Points, in no order, along strands that fork and pass close to each other.
Points whose rows are less than 116 apart are linked; no others are. Some points are linked to none.
vul: [-2,14,22,-48,11,-1,2,42,-34,14,18,-23,-7,-12,24,-28,15,11,4,-37,3,10,24,9,-5,25,-13,23,19,-18,16,25,18,8,-30,-26,-20,-8,15,-17,8,2,-10,-18,6,-3,-2,-1,-13,-52]
mebot: [14,26,11,20,29,-11,-11,45,2,4,-32,16,-10,13,-3,18,-7,-18,16,-19,-8,-22,-4,1,-4,-21,-23,14,-21,7,-12,6,9,-6,53,18,10,-21,12,9,-27,12,-15,-32,14,30,0,-10,9,-26]
velu: [3,10,0,-10,-10,-2,5,-8,-20,3,33,-7,15,-8,50,-35,11,22,-24,-10,-2,-4,21,30,1,31,26,-5,25,0,4,-10,-20,13,-52,-36,-27,-9,-1,7,32,8,16,33,3,11,7,0,10,-9]
Tifat: [-4,-4,38,41,24,17,-10,-4,9,-9,-21,8,-18,-10,-11,-5,2,-19,35,-12,-17,8,6,-30,2,4,-43,-25,-42,17,11,-3,13,-21,45,41,37,-37,-32,1,-2,31,-23,-42,9,12,27,-3,7,-3]
nak: [-8,-23,-9,-19,-17,-25,3,29,8,28,-30,7,-1,-18,-9,-1,22,-5,-5,-20,41,21,-11,9,3,-17,5,15,-3,-7,1,31,24,21,15,11,-22,15,11,-13,-7,3,-30,7,21,-23,-12,17,-17,-38]
sezat: [5,-16,-1,-22,-33,7,8,-20,37,7,-12,6,-6,11,-44,6,-31,11,2,19,15,-37,-28,-10,10,-13,1,16,-13,-14,-8,-16,8,1,14,21,7,28,4,0,-28,-29,-20,0,2,8,-25,16,20,33]
Rure: [-6,23,-44,1,15,9,3,-3,-1,-9,-48,19,8,58,-21,24,-31,-42,19,23,32,11,16,-28,5,12,0,-6,-4,28,-22,-13,-35,10,9,-17,-9,-8,14,-10,-18,6,13,16,12,3,4,-9,18,66]
sobi: [-4,-17,0,-8,-7,-8,-20,17,-3,36,-13,-21,11,14,-2,-3,-3,-3,5,-11,37,39,-10,3,43,20,11,-6,16,-1,-8,12,2,7,1,-6,-10,42,-12,-23,-18,16,-15,7,23,-14,-45,-19,-24,-4]
Sav: [-2,-14,-30,34,-1,-36,-22,1,8,-19,-2,25,-2,2,34,47,10,-40,35,3,4,28,-6,2,-24,-17,-4,-31,-3,15,14,-9,0,7,17,3,14,-33,-12,25,1,34,8,-24,-15,-25,44,10,-23,-17]
Tudat: [15,-1,-21,-22,-26,1,16,-8,-5,8,12,-7,18,-1,42,35,-3,4,-6,3,-3,0,12,-22,-7,16,29,-7,36,-15,19,-15,2,36,-42,-32,-15,-31,8,-11,15,-4,8,-3,-7,-39,54,5,-33,19]
Kof: [2,-2,19,-31,1,-9,-6,45,9,31,-44,8,2,-5,-25,25,-2,1,20,-27,28,0,-12,14,11,-17,-1,28,3,-11,-2,26,25,25,22,6,5,6,4,-14,-31,15,-27,-30,34,-2,-15,2,-12,-27]
Gazef: [-11,-40,-26,36,19,-5,-8,-44,42,-3,23,30,-15,-13,18,6,16,-20,26,5,7,-31,-19,27,-30,-5,-34,-35,-18,-2,-22,-18,-24,26,15,20,-5,13,-27,35,-18,14,12,10,-41,21,34,-7,28,-7]
buf: [11,-26,-4,-9,-12,-38,22,5,21,26,-48,3,29,-30,5,32,9,1,17,-28,64,8,3,24,-12,-20,28,21,-2,-21,16,26,9,31,32,-3,1,-29,0,6,5,22,7,-20,29,-4,18,27,-29,-24]
rekad: [-11,2,47,-30,-14,16,-5,-4,-21,34,21,-38,-10,5,-7,-31,3,13,-20,-2,8,46,1,-3,32,48,-3,9,-1,13,14,30,5,-15,-29,-18,-11,20,-10,-45,19,-14,-11,3,20,-21,-51,-1,-19,16]
sime: [26,-1,-23,-2,-3,-4,31,4,15,2,-31,10,29,-13,16,9,-6,1,-19,2,8,-36,-3,8,6,17,10,-5,27,-28,-6,-13,-11,32,7,-15,2,1,15,13,-27,9,-4,5,0,18,15,-23,-15,-11]
Vepa: [14,26,24,-21,18,28,-10,35,-41,5,-1,-20,-12,18,-22,-15,0,12,15,-19,-2,-35,-23,-11,17,-21,-40,29,-28,11,-6,6,26,-1,11,-24,19,42,15,-13,-25,-16,-47,-41,2,14,-29,-8,10,-19]
zup: [-12,1,-20,-17,-20,-21,-32,38,-2,-21,2,1,-6,5,5,46,-14,8,-15,22,-56,41,22,-53,5,-9,23,-5,49,20,15,2,9,-46,-4,20,-13,-31,44,-12,-4,-29,16,12,5,-35,-9,-28,-31,-20]
sipef: [-19,-1,24,35,31,-9,-10,4,20,-1,-21,13,-17,0,-27,-1,2,-15,23,8,-6,22,14,-6,-1,-28,-22,-9,-36,23,10,7,3,-33,46,42,27,-12,-21,21,4,30,4,-19,8,27,-7,7,22,-2]
gise: [4,11,-18,27,45,10,9,-7,-1,22,-12,19,-1,15,-6,-24,-7,-5,12,-28,19,-41,-5,29,-4,1,-22,-17,-24,-6,-22,4,-25,36,30,-8,-11,21,-21,12,-18,17,-22,3,-10,47,5,-11,19,-9]
Mikun: [40,8,-5,-7,-22,16,13,-19,-5,-6,11,-16,22,-19,28,-17,-8,35,-26,27,-12,-15,11,-17,7,38,20,-9,45,-20,-4,-28,-20,3,-29,-28,12,-8,-8,-8,2,-1,9,33,-2,9,21,-29,-14,18]
Sus: [21,-2,5,-11,10,3,40,4,-18,32,-4,8,22,-38,40,-46,18,34,-21,-45,26,-8,21,31,-24,21,-2,15,18,-19,7,22,9,38,-22,-24,-13,-6,-2,3,25,-15,-2,-9,1,11,32,11,-27,-58]
zono: [7,-12,-7,-15,-23,-11,10,-7,18,14,5,-7,-6,-8,-25,23,-1,-16,12,-6,1,-43,-45,2,-3,-32,-9,14,-18,-15,2,-18,26,20,9,20,-6,28,6,1,-20,-23,-16,-21,-2,1,6,6,27,-8]
Nuvok: [1,-12,9,25,17,-14,-18,5,18,26,-28,13,-1,-23,0,6,18,-11,10,-5,17,47,0,-5,9,18,-11,-18,-17,12,12,8,12,8,22,21,-3,-16,-10,10,-4,33,-6,-14,15,-4,-4,-7,-32,-19]
sopiv: [-9,-16,34,0,-8,-11,-12,-13,48,45,-24,17,1,-21,-33,8,-20,-17,6,-18,24,3,-5,3,43,22,-36,12,-16,-15,5,18,3,25,30,38,-7,-20,-35,-8,-29,32,-32,-10,28,9,3,-26,-11,-3]
beme: [-1,54,-21,-23,-18,19,16,9,-37,-37,35,0,17,35,17,26,-19,0,-22,-4,-32,20,33,-29,-17,-24,38,24,16,2,17,-18,-3,-20,-31,-32,9,-13,35,8,44,-33,22,20,-16,-17,27,43,4,40]
Rof: [22,-1,4,21,9,32,24,-35,8,4,12,-11,10,-19,16,-43,10,8,-28,12,-6,19,13,-1,-4,29,4,-38,0,10,-4,-4,-17,-6,-21,-21,7,14,-21,5,32,-4,12,22,-26,-14,9,12,-14,27]
firo: [-17,25,13,-3,11,-3,-38,7,2,-2,-4,16,-23,14,-39,6,-15,-5,-3,-20,-35,-59,-22,2,12,-15,-66,19,-40,2,-27,3,1,4,35,37,-12,-6,-2,11,-31,-2,-11,-16,6,51,-21,-33,28,-2]
maki: [14,8,-32,21,-4,23,-7,-29,13,-43,21,5,8,18,6,3,-23,20,-23,57,-52,-13,11,-31,-8,3,10,-23,31,-1,-34,-29,-15,-48,-13,-9,18,-9,19,22,-11,-28,31,33,-22,6,-9,-18,10,43]
Vedob: [-17,-14,45,-45,14,6,5,37,-16,11,15,-23,-11,3,6,3,-6,0,33,-44,36,-17,13,9,22,23,-32,26,-17,-27,11,21,11,25,-5,8,-15,-20,-11,-40,-9,17,-24,-38,54,-10,-7,6,16,-25]
baz: [15,18,-34,4,20,6,-12,3,-11,25,-15,15,10,12,-17,-1,27,6,-27,-19,-27,-15,-13,5,-27,-29,-19,21,-5,9,-8,11,25,20,4,-1,-26,62,36,27,-15,-45,-18,-6,-39,17,-13,-3,-17,-31]
mutet: [-11,17,36,-15,16,21,-14,7,-5,-1,19,3,-10,3,-41,-40,-28,2,-6,-13,-23,-37,-10,11,28,6,-51,38,-26,-16,-28,5,2,-20,19,23,-17,-2,-6,3,-16,-18,-23,-1,13,36,-45,-20,34,-3]
vare: [-14,-11,-4,-36,-24,5,25,-14,-32,4,47,-27,-1,16,14,-1,16,8,-4,-20,37,-13,-4,35,-12,-19,37,27,10,16,9,-14,3,34,-40,-37,-18,29,-7,-15,34,-3,10,9,-1,-23,14,33,19,-3]
nos: [-13,-37,-22,35,-1,-8,-6,-55,29,6,6,15,-12,-11,13,31,22,-30,44,-1,2,-11,-25,9,-35,1,-39,-32,-20,18,-3,-8,-18,18,1,32,2,-7,-36,9,-2,11,4,-23,-32,-9,39,12,20,10]
surun: [11,-14,-44,25,-2,0,-11,-18,36,-25,5,2,8,3,-19,-8,-4,16,-15,46,-37,-40,-14,-2,-21,-14,3,-5,15,-6,-37,-35,-22,-34,19,-5,5,12,31,22,-21,-30,28,39,-29,28,-13,-25,21,26]
gegeb: [19,-25,13,-7,-48,0,11,-28,52,11,-21,4,4,-38,-33,11,-19,23,-11,9,-5,-44,-39,-7,7,-6,-21,25,11,-38,-12,-16,23,17,18,28,7,14,-8,4,-41,-25,-28,16,11,2,-13,-8,-8,12]
sema: [32,4,4,-11,-6,-1,37,20,12,17,-47,7,30,-22,-10,-13,-14,23,-11,-9,42,-9,2,5,10,2,26,15,24,-30,-7,2,10,12,2,-24,0,10,14,-4,-14,-5,-19,0,18,12,-4,5,-28,-10]
biku: [0,35,17,-30,-16,21,33,8,-43,-24,15,-15,19,6,22,4,-6,12,-12,-11,-19,23,26,-6,-25,-29,47,27,3,-5,31,16,5,-14,-35,-31,8,-11,0,-16,50,-18,22,-7,-13,-25,20,58,11,19]
lale: [7,10,-15,3,-7,8,-1,-5,2,19,-4,12,-13,16,-30,17,0,-8,16,-17,-13,-52,-48,-26,-24,-32,-43,16,-20,-3,-18,-4,28,28,25,32,-9,16,13,-5,-29,-45,-12,-25,-28,15,21,-3,11,-1]
Megot: [34,11,-25,19,-4,19,-19,-20,-4,-25,23,-13,-11,-3,12,-14,9,32,-24,38,-59,0,5,-40,7,21,-1,-39,22,9,-8,-18,2,-42,-25,-8,38,16,17,-2,7,-34,2,13,-37,0,-6,-29,-19,23]
Kabaf: [4,1,-10,11,12,-7,24,3,26,28,-20,25,4,-8,-12,-15,-16,0,-16,-10,26,-37,1,16,3,1,-19,12,-7,-22,-9,2,-18,32,22,10,-20,-3,-5,14,-27,13,-11,15,4,36,4,-5,0,-10]
sasu: [-4,-24,17,19,29,1,-4,17,8,-29,3,-18,-8,1,-27,-34,-7,11,10,26,7,-15,-16,21,15,-32,4,-22,-24,-8,-28,-15,0,-32,21,-2,47,43,-17,25,-23,19,-13,22,-1,26,-43,-4,32,9]
fadu: [20,-3,-24,11,-7,0,29,-26,12,14,17,5,23,-31,48,-17,11,17,-29,6,2,15,22,19,0,36,12,10,21,-22,14,-3,-22,29,-29,-15,-23,-16,-6,14,41,8,23,21,1,-6,34,4,-29,-11]
dabe: [-13,-23,-12,57,24,-18,-30,-18,40,16,-39,22,-4,-21,-3,-9,16,-31,-1,21,6,62,25,12,-8,7,8,-41,-30,24,1,22,-27,-28,38,19,-4,-17,-30,33,6,49,24,20,-2,-15,11,-7,-13,6]
Tukan: [-3,-16,-40,55,14,-44,-42,-10,43,-9,-31,42,8,-30,4,34,8,-29,3,25,-17,38,15,12,-22,-4,-7,-21,-8,8,-5,7,-19,-13,35,35,-11,-37,4,27,-14,36,27,19,0,-2,25,-18,-15,3]
nelik: [-28,-17,15,-14,-19,10,-29,17,-15,-2,28,-37,-18,37,-38,-9,-1,10,-1,19,-2,17,-13,-22,34,20,7,-9,13,23,-8,-6,3,-33,-15,-1,22,29,1,-33,-13,-9,-8,4,3,-18,-49,-22,13,30]
nobuv: [-9,5,30,-35,22,-6,5,56,-44,-11,12,-28,2,-2,28,-6,18,35,16,-29,-8,26,18,5,-13,-16,37,1,25,-7,13,30,33,-18,-31,-19,6,6,34,-10,26,1,-7,-17,2,-9,-12,14,-16,-66]
Kag: [1,-17,-6,14,15,-35,1,13,-12,-7,17,-5,12,-25,20,-30,28,37,-19,-11,15,-18,1,51,2,-7,27,-2,18,-22,-11,-13,-7,18,-18,-27,-7,50,3,29,-12,8,-8,29,-30,24,-13,-20,5,-45]
dun: [-3,-7,26,4,21,3,-4,4,16,15,-20,7,-17,1,-15,8,-8,-27,28,-22,14,-8,-7,-17,25,27,-46,-16,-34,3,3,7,5,19,31,30,4,-34,-31,3,-16,39,-36,-51,23,10,24,-14,9,-13]
pobul: [6,15,18,-8,-9,19,19,2,-17,-5,23,-24,-6,10,26,-9,-5,13,8,2,-8,7,-3,-24,11,36,5,-28,9,8,20,-13,-7,5,-36,-19,20,-2,-10,-21,20,17,-8,-9,4,-15,4,1,2,23]
fela: [12,-25,0,-9,-41,6,15,-32,58,21,-6,21,20,-35,-6,12,-18,22,-12,20,-2,-35,-26,2,18,29,-12,16,13,-38,6,-17,7,27,-3,16,-14,-12,-8,-10,-18,-7,3,7,22,7,14,-18,-7,33]
Vin: [-7,19,45,-48,-23,36,25,7,-29,12,20,-47,-6,8,-6,-16,5,10,-10,-9,14,21,12,-6,21,19,33,19,8,0,30,25,22,-9,-40,-24,3,14,4,-40,36,-9,-2,-11,5,-35,-15,36,-5,21]
bara: [13,4,26,19,8,1,17,13,-7,-17,-8,-11,2,-6,1,-26,-4,28,2,9,26,1,-3,5,18,-6,14,-33,-15,-2,6,-2,2,-18,20,-5,46,14,-14,4,-12,15,-21,-6,8,26,-30,-4,8,8]
Meti: [-20,-15,23,-12,-17,0,30,-33,-3,-11,17,5,3,5,4,19,-10,-24,7,9,19,-1,-5,4,4,-12,1,28,-14,-2,28,-10,-17,14,-1,5,-16,-24,-18,-13,10,-2,21,-5,18,-27,9,30,17,30]
teso: [-19,30,-31,10,10,17,8,-10,-52,-29,28,8,1,45,17,11,10,-26,-7,-9,-1,23,28,3,-27,-29,36,-6,-14,30,3,-5,-6,1,-28,-45,-3,25,22,9,39,-8,18,12,-25,-19,6,41,28,23]
bok: [-8,6,-8,20,19,-20,-4,13,-12,-29,-13,11,-4,1,6,2,28,-19,-11,19,-32,77,30,-20,-14,-37,25,-25,1,30,14,16,7,-44,3,6,4,-10,8,10,27,4,20,6,-4,-28,-19,11,-18,-7]
Dod: [1,-17,18,-29,-42,-21,21,13,20,11,-38,-12,26,-37,-10,-7,-15,27,-15,7,58,19,1,11,11,3,58,19,45,-29,3,10,0,14,-22,-16,-1,13,-1,-18,-7,1,10,8,36,-18,0,5,-32,7]
Fabod: [9,14,14,-20,-42,24,39,-21,15,-24,10,4,9,7,-6,14,-36,-5,-1,19,-1,-11,-2,-21,3,11,15,34,7,-23,23,-9,-2,-3,-13,7,-5,-28,-7,-15,20,-10,16,6,10,-19,2,22,21,65]
ziz: [19,-30,3,-24,-59,-28,5,7,29,-1,-43,1,21,-40,-9,31,-24,4,-12,40,22,13,-6,3,22,-7,66,12,44,-37,9,19,-1,9,-8,7,2,-7,12,-8,-14,1,18,19,30,-31,-9,4,-31,-1]
ribe: [15,-19,-12,-14,-27,-17,21,-14,13,14,-7,8,20,-26,46,23,1,1,-5,3,27,2,13,12,-10,23,18,8,27,-21,13,-8,-18,35,-20,-11,-15,-53,-15,-9,7,9,26,6,14,-7,41,2,-16,-16]
Mipo: [-9,-13,-51,55,12,-33,-36,-11,16,-5,-22,47,4,5,20,67,31,-53,17,5,-10,35,7,-17,-30,-14,-19,-31,8,17,3,-1,-1,-6,28,26,-1,-44,18,14,-3,24,15,-7,-11,-26,42,-19,-18,-16]
Lurol: [-22,-12,-4,41,22,21,-6,-56,14,-19,8,22,-16,33,-4,0,-27,-54,24,16,1,27,29,-33,-7,12,-10,-13,-39,33,0,6,-25,-20,13,5,8,-23,-34,-9,20,10,19,19,1,-23,26,34,15,69]
tiso: [7,4,30,-8,-2,47,-6,-32,-13,23,28,-27,-16,8,-17,-41,9,12,-35,6,-19,16,2,-17,24,53,-39,17,-12,10,9,23,5,-23,-36,-4,-18,24,-11,-20,30,-24,-10,17,7,-12,-34,5,-1,33]
nav: [24,11,9,-23,19,-2,0,20,-19,26,16,-11,3,-32,21,-19,28,26,-18,-44,-12,-4,22,32,-24,12,-18,34,3,-17,14,32,15,23,-18,-4,-48,-22,17,-8,20,-30,-4,0,-9,9,14,10,-29,-65]
panag: [-9,-5,-21,-11,-9,-26,-2,8,-25,-5,47,-23,8,-2,47,-28,17,23,-6,-9,8,-7,12,35,1,22,32,-7,30,7,-2,-22,-25,14,-43,-39,-24,42,12,29,3,28,12,47,-3,13,-23,-27,18,-25]
lazom: [28,10,-6,-25,-55,8,25,-36,34,-15,-6,-10,26,-29,17,6,-25,30,-31,48,-15,-28,-9,-20,3,25,32,12,45,-38,-3,-31,-6,3,-26,3,14,-19,1,3,5,-9,20,20,8,-6,13,2,-17,30]
dul: [5,48,15,8,49,9,-2,40,-39,-7,-12,11,-18,33,-22,-1,12,-16,26,-28,-2,-23,-3,-6,-23,-36,-34,27,-30,27,16,6,25,-10,47,9,0,-3,18,18,-20,-9,-13,-49,2,43,-6,3,25,-19]
Kogi: [-10,-33,25,44,14,22,16,-63,27,9,6,-11,0,-18,0,-48,-3,-2,-2,10,-5,22,4,25,-12,30,-8,-29,-35,14,-13,5,-40,-26,-1,-4,13,12,-53,15,32,-3,12,27,-11,1,3,22,4,23]
doga: [22,30,-12,1,9,26,-25,16,16,-8,-37,25,-28,12,-37,38,-6,1,3,1,-30,-66,-38,-27,-5,-24,-52,-12,-6,-3,-26,-7,14,25,35,34,8,5,25,-9,-43,-38,-29,-30,-5,29,8,-32,-5,8]
dak: [-16,-13,34,-11,-13,-2,-8,3,14,50,-3,-10,-10,-5,-18,-19,-12,-14,-3,-13,39,13,-8,5,53,51,-8,4,0,-12,4,10,-3,19,2,2,-3,0,-29,-29,-21,23,-46,-14,37,3,-20,-17,-19,-11]
dirad: [-11,2,14,19,29,-16,-2,14,18,12,-14,5,-13,3,-26,9,-4,-11,21,-22,20,-21,-12,13,0,-32,-20,11,-38,11,-19,-5,12,4,63,36,16,5,-18,24,-23,31,-17,-21,4,36,-3,-2,25,-3]
goda: [-5,26,-40,2,43,1,-13,23,-11,-12,-25,20,-1,55,7,6,-13,-36,9,8,22,17,19,1,10,5,7,-19,1,24,-19,-5,-35,23,15,-28,-4,8,20,2,-21,26,0,10,-7,19,-6,-25,18,11]
bure: [-20,25,-52,19,33,5,-10,6,-35,-23,4,11,-3,67,19,7,3,-36,0,15,21,16,27,-3,-3,-10,22,-26,-10,39,-16,-15,-32,5,-8,-32,-11,9,16,7,19,16,14,27,-14,1,1,7,13,22]
zed: [-17,24,-13,-3,7,18,0,-26,-5,-15,-10,19,9,36,-3,12,-30,-44,9,16,16,30,31,-34,13,-1,13,-5,-12,26,-2,-5,-10,-14,7,-20,2,-27,-6,-8,19,-1,25,19,17,-20,4,17,13,63]
Zan: [-1,-22,-16,-16,-40,-23,-15,8,33,13,-19,-1,16,4,-7,27,-19,-11,-15,30,5,23,7,-1,30,14,43,2,38,-16,0,-4,-11,6,-9,-6,-12,-13,22,-11,-14,13,15,20,20,-31,0,-38,-21,8]
panek: [-11,-31,-41,24,-6,-1,-30,-28,46,-22,12,22,-10,6,-26,24,-10,1,-6,26,-37,-38,-28,-6,-16,-14,-31,-14,-4,6,-42,-17,-19,-25,18,41,-7,-11,14,15,-39,-26,18,31,-16,9,-11,-25,15,20]
vidul: [3,-6,10,-3,-6,-9,2,13,-4,26,-30,4,4,-10,0,7,16,-15,-2,-10,11,53,17,-1,-3,6,18,7,-7,14,19,35,17,2,8,3,-23,-15,5,-10,10,14,-3,-13,12,-27,-4,18,-42,-26]
modu: [-25,-17,18,0,5,-11,-56,3,-28,-8,49,-25,-19,11,-8,-18,24,1,-3,20,-32,9,-6,0,29,15,-16,-23,-4,14,-18,-4,4,-45,-21,4,-1,47,-8,-13,-8,-11,-9,7,-3,-21,-46,-41,13,-4]
Leg: [-19,4,27,-39,-28,26,20,-4,-44,6,49,-41,-9,14,9,-26,18,29,7,-15,27,-7,-24,17,23,3,13,17,-7,6,17,-3,12,6,-60,-35,12,39,8,-24,31,-14,-7,-11,3,-14,-11,26,21,-1]
vopof: [5,8,33,-4,30,14,15,24,-30,13,-7,-6,-11,-3,-24,-32,4,18,0,-44,24,-14,-14,31,15,-20,-33,14,-33,2,-7,13,26,13,13,2,17,37,-12,0,-15,-5,-37,-24,-7,35,-26,6,-3,-32]
mipat: [0,11,33,-5,10,49,-8,-18,-15,-1,24,-7,-11,13,-28,-36,-14,14,-26,11,-35,-15,-6,-17,28,31,-47,22,-25,9,10,11,-4,-36,2,18,-14,-3,-9,8,3,-33,-4,12,-1,21,-32,-6,26,21]
lar: [1,30,16,-28,-1,20,31,16,-30,-24,20,8,0,6,10,3,-4,-11,11,-9,-13,6,19,-23,-27,-19,-3,26,-13,3,34,12,10,-10,-11,8,-6,-43,3,-14,37,-9,12,-24,4,-10,21,57,13,8]
kadi: [-33,2,12,-7,10,-31,9,27,-4,-9,-13,2,0,18,-23,0,-11,-23,18,11,35,29,12,33,4,-41,50,16,-19,2,-3,8,-8,-25,23,3,7,4,-3,17,-3,24,24,7,26,14,-43,16,28,7]
Gapo: [14,5,35,-5,17,11,36,20,-26,8,-13,-6,-1,-32,1,-29,20,40,0,-47,26,-20,-8,13,-2,-5,-9,18,5,-17,9,16,31,14,13,-6,25,7,-12,-20,4,-2,-30,-28,18,20,2,11,-15,-34]
zalen: [-15,-14,3,48,26,-28,-27,-5,22,25,-28,7,-15,-15,1,3,10,-54,16,-8,32,63,21,13,10,16,-9,-17,-35,28,-9,21,-17,13,29,14,3,-13,-39,4,8,58,-15,-13,3,1,15,-14,-13,-12]
fad: [-25,-32,-40,48,4,-23,-13,-35,0,-9,13,15,-12,6,30,24,26,-34,33,14,-3,12,-14,7,-40,-16,0,-50,-4,16,0,-13,-8,4,-3,-1,18,-10,-36,17,11,13,24,-1,-41,-35,53,16,8,5]
Fafib: [-12,12,10,-46,-7,14,10,32,-46,1,31,-28,-12,17,14,-5,17,-4,-2,-32,25,20,14,-8,-15,6,18,7,14,12,18,26,16,12,-33,-26,-18,2,16,-38,19,3,-13,-26,-6,-39,0,13,-12,-13]
talo: [-17,-13,33,-51,-3,-12,6,43,-5,13,-12,-15,-15,8,-17,27,-6,-12,37,-24,45,4,-8,2,8,-23,-6,42,-5,-15,16,25,34,13,12,21,-9,-24,7,-39,-15,8,-14,-38,42,-26,-8,15,12,-25]
zuz: [-16,-27,0,-10,-15,-2,-27,10,23,22,-15,-11,-16,14,-33,-5,-7,-7,-3,24,-2,21,-12,-15,27,0,20,-11,12,5,-25,8,7,-24,-2,15,1,26,0,-24,-20,1,-22,9,19,-30,-34,-18,0,22]
malo: [2,-19,-12,-11,-29,-32,6,-6,16,12,-23,16,14,-12,19,47,6,-28,21,-1,43,-2,-11,27,-1,-6,26,7,16,-25,9,2,-7,27,8,2,-23,-28,3,2,-14,28,14,8,24,-5,33,5,0,-4]
Nimiv: [-2,-10,-41,-12,-33,-37,-35,16,16,-8,-21,24,-4,5,9,50,-15,-13,-8,31,-26,48,15,-26,15,11,33,-17,44,10,0,1,-10,-23,-6,3,-12,-8,23,-18,-11,1,16,17,20,-38,6,-34,-43,2]
mipu: [8,28,-12,12,17,4,-48,29,4,-10,-12,13,-24,21,-36,23,-18,-11,-2,-20,-46,-65,-24,-9,20,-5,-66,2,1,-5,-39,2,3,16,45,34,-22,-3,23,-15,-41,-6,-26,-23,-4,32,-7,-46,-4,-26]
Mes: [27,11,5,18,-8,19,8,-15,5,0,7,-22,15,-32,26,-42,7,51,-54,24,-25,14,15,-2,0,52,17,-24,21,-8,-1,-10,-12,-19,-36,-16,18,-10,-9,2,20,-9,13,35,-26,5,-3,-22,-35,9]
rupib: [1,5,-1,21,23,25,6,-11,-23,-44,35,3,-2,-12,2,-4,15,18,-5,20,-69,10,2,-37,-20,-3,-28,-22,5,21,20,-10,14,-62,-22,7,18,-4,-7,13,30,-49,14,-32,-36,-3,17,9,-8,7]
Romul: [-1,0,-14,23,31,-10,2,5,-25,-38,25,-13,-11,11,7,-30,-3,21,4,16,-18,-18,-8,26,0,-25,12,-27,-9,8,-22,-22,-13,-27,4,-16,40,41,-3,33,-7,9,8,18,-30,22,-28,-14,31,-4]
liti: [2,19,-18,13,23,-19,8,29,-16,-54,-14,9,24,2,14,-18,-7,6,-1,20,-9,30,19,7,-25,-56,36,-11,10,7,-2,-7,-6,-39,11,-10,25,-4,33,34,0,3,25,24,-13,16,-25,6,8,-4]
funiv: [-20,-14,1,-16,-32,-2,31,-50,7,3,16,2,17,7,4,17,5,-19,-3,-20,45,-10,-15,31,-16,-4,18,28,-6,-7,10,-7,-12,49,-18,-14,-26,8,-18,-5,28,-15,7,6,11,-15,18,38,21,20]
rak: [3,-3,-19,26,10,-22,4,5,1,-24,8,7,4,-15,10,-26,12,22,-15,-5,-19,-22,-17,30,-16,-25,19,-11,4,-8,-2,-19,-4,-9,-7,-11,6,17,15,44,-3,6,20,8,-28,26,-9,-10,12,-26]
Mavik: [-4,22,-4,-30,21,-21,-20,76,-46,-9,-16,-13,-10,17,3,2,3,17,20,-29,5,19,19,-1,-5,-42,26,6,12,-7,12,3,16,-5,-3,-33,12,8,48,-13,-8,-1,-14,-24,-5,-7,-22,-1,-6,-53]
fop: [11,29,-9,37,21,-7,-7,23,43,-9,-36,29,-2,-9,-24,19,-2,22,11,-16,-32,-45,-15,15,-30,-51,-27,8,-20,-23,-17,-16,11,-7,67,26,18,-18,27,42,-26,-1,16,-12,-10,64,2,-9,21,-23]
tepo: [-8,0,4,5,6,10,-40,-12,-21,-24,43,-21,-14,1,-4,-13,15,20,-13,34,-58,-10,0,-19,16,26,-11,-26,15,20,-14,-29,-10,-40,-28,-2,13,14,17,-1,-5,-27,8,15,-20,9,-32,-29,6,9]
mub: [46,1,-13,-6,4,13,30,-11,0,20,6,-9,26,-41,34,-36,26,35,-35,-8,3,-19,8,6,-11,34,-11,4,23,-17,15,-1,0,29,-35,-31,-3,0,2,0,29,-17,2,11,-26,6,28,3,-36,-23]
lep: [14,19,-4,-29,-25,19,-3,16,-18,-4,15,-32,-4,-2,35,24,1,19,-3,5,-15,3,5,-25,-10,22,35,-8,41,3,18,-10,11,9,-49,-26,16,-15,13,-26,11,-13,-4,-4,-1,-24,28,-13,-14,-4]
delev: [-7,-10,-33,51,32,-11,-20,-21,8,16,8,14,-5,6,21,-5,23,-14,26,-21,26,-35,7,38,-4,14,-31,-38,-11,17,-25,-13,-39,51,23,-4,-22,20,-17,23,-10,34,-3,8,-32,36,22,-12,15,-22]
Zepe: [16,9,4,-42,-66,10,22,-17,35,-27,-11,-15,20,-8,-17,13,-45,18,-14,28,-11,-14,-2,-25,12,9,41,36,31,-25,5,-6,10,-6,-28,12,-1,-31,12,-16,19,-30,26,22,18,-32,1,29,-7,40]
rofe: [-16,-32,15,27,-1,9,-2,-58,21,17,14,8,0,-16,-13,-14,1,-18,-14,22,-9,13,0,9,-12,17,-14,-12,-31,0,9,26,-16,-27,1,32,-15,-7,-29,7,29,-7,27,20,-11,-14,1,33,17,32]
Sov: [-16,48,-31,4,9,12,16,-9,-41,-35,33,9,18,18,31,17,1,-9,-9,-1,-40,21,27,-19,-48,-46,17,-4,1,26,8,-8,0,-15,-19,-36,-4,-3,19,19,55,-15,20,18,-31,-9,39,37,-3,20]
meka: [-4,-13,16,27,-5,30,8,-61,23,-5,1,8,-13,2,-5,-2,-11,-32,15,22,-23,16,-10,-31,-23,11,-23,-21,-30,24,12,1,-12,-25,7,23,15,-24,-45,-6,21,-4,21,-7,-17,-20,30,30,4,47]
Keb: [-9,34,30,-34,37,-2,-19,37,-56,-9,14,-8,-27,32,-26,-19,-7,3,20,-36,-8,-36,-6,9,3,-34,-46,52,-40,-1,-2,9,31,0,25,16,-6,15,23,-8,-20,-18,-23,-46,8,39,-27,3,30,-42]
masap: [0,-1,15,-21,-22,13,-7,-6,-24,-15,28,-17,-19,18,-15,8,-9,0,13,22,-19,-7,-20,-30,17,22,8,-18,8,14,9,-18,8,-24,-14,5,21,5,-15,-21,3,4,-7,-2,14,-17,-12,-7,17,25]
bida: [-1,-32,11,9,-17,-38,-13,3,6,13,29,-11,6,-31,5,1,35,32,5,-9,-37,-25,-34,19,-21,-22,-11,5,14,-18,-5,-20,16,8,-10,29,-4,28,-3,22,-17,-14,-2,-10,-26,-3,-9,-14,-12,-55]

A fork is a point with three links, a tip a point with one. Leave the first point through the second and follow the links. Name the first fork or tip that comes.
Gazef, delev: zup
Sav, Mipo: Vedob
Rure, zed: Vin
meka, Lurol: lar
tiso, mipat: fela

A fork is a point with three links. Follow the links from the first point to the second and name the forks in between, in order.
mub, Mikun: vul, Vin
dak, firo: nelik, ribe, fadu, vul, Vin
Rof, rak: Vin, vul, fadu
Kogi, dak: Vin, vul, fadu, ribe, nelik
Lurol, vul: Vin
velu, sobi: fadu, ribe, nelik
Sov, Tudat: Vin, vul, fadu, ribe
mebot, rak: nelik, ribe, fadu

Name the points in between on the shortest way along the links from the first point to the second, in order.
fadu, gegeb: mub, Sus, nav, vul, Fafib, Vin, rekad, tiso, mipat, mutet, firo, mipu, doga, lale, zono, sezat
zup, zalen: Nimiv, Zan, ziz, Dod, sema, sime, Kabaf, gise, delev, Gazef, nos, fad, Sav, Mipo, Tukan, dabe
Keb, modu: dul, mebot, dirad, sipef, Tifat, dun, sopiv, dak, sobi, zuz, nelik
rak, panek: Kag, panag, velu, fadu, ribe, Tudat, lep, pobul, masap, nelik, modu, tepo, Megot, maki, surun
mutet, zed: mipat, tiso, rekad, Vin, Leg, vare, funiv, Meti, Fabod, Zepe, lazom, Mikun, Mes, Rof, Kogi, rofe, meka, Lurol
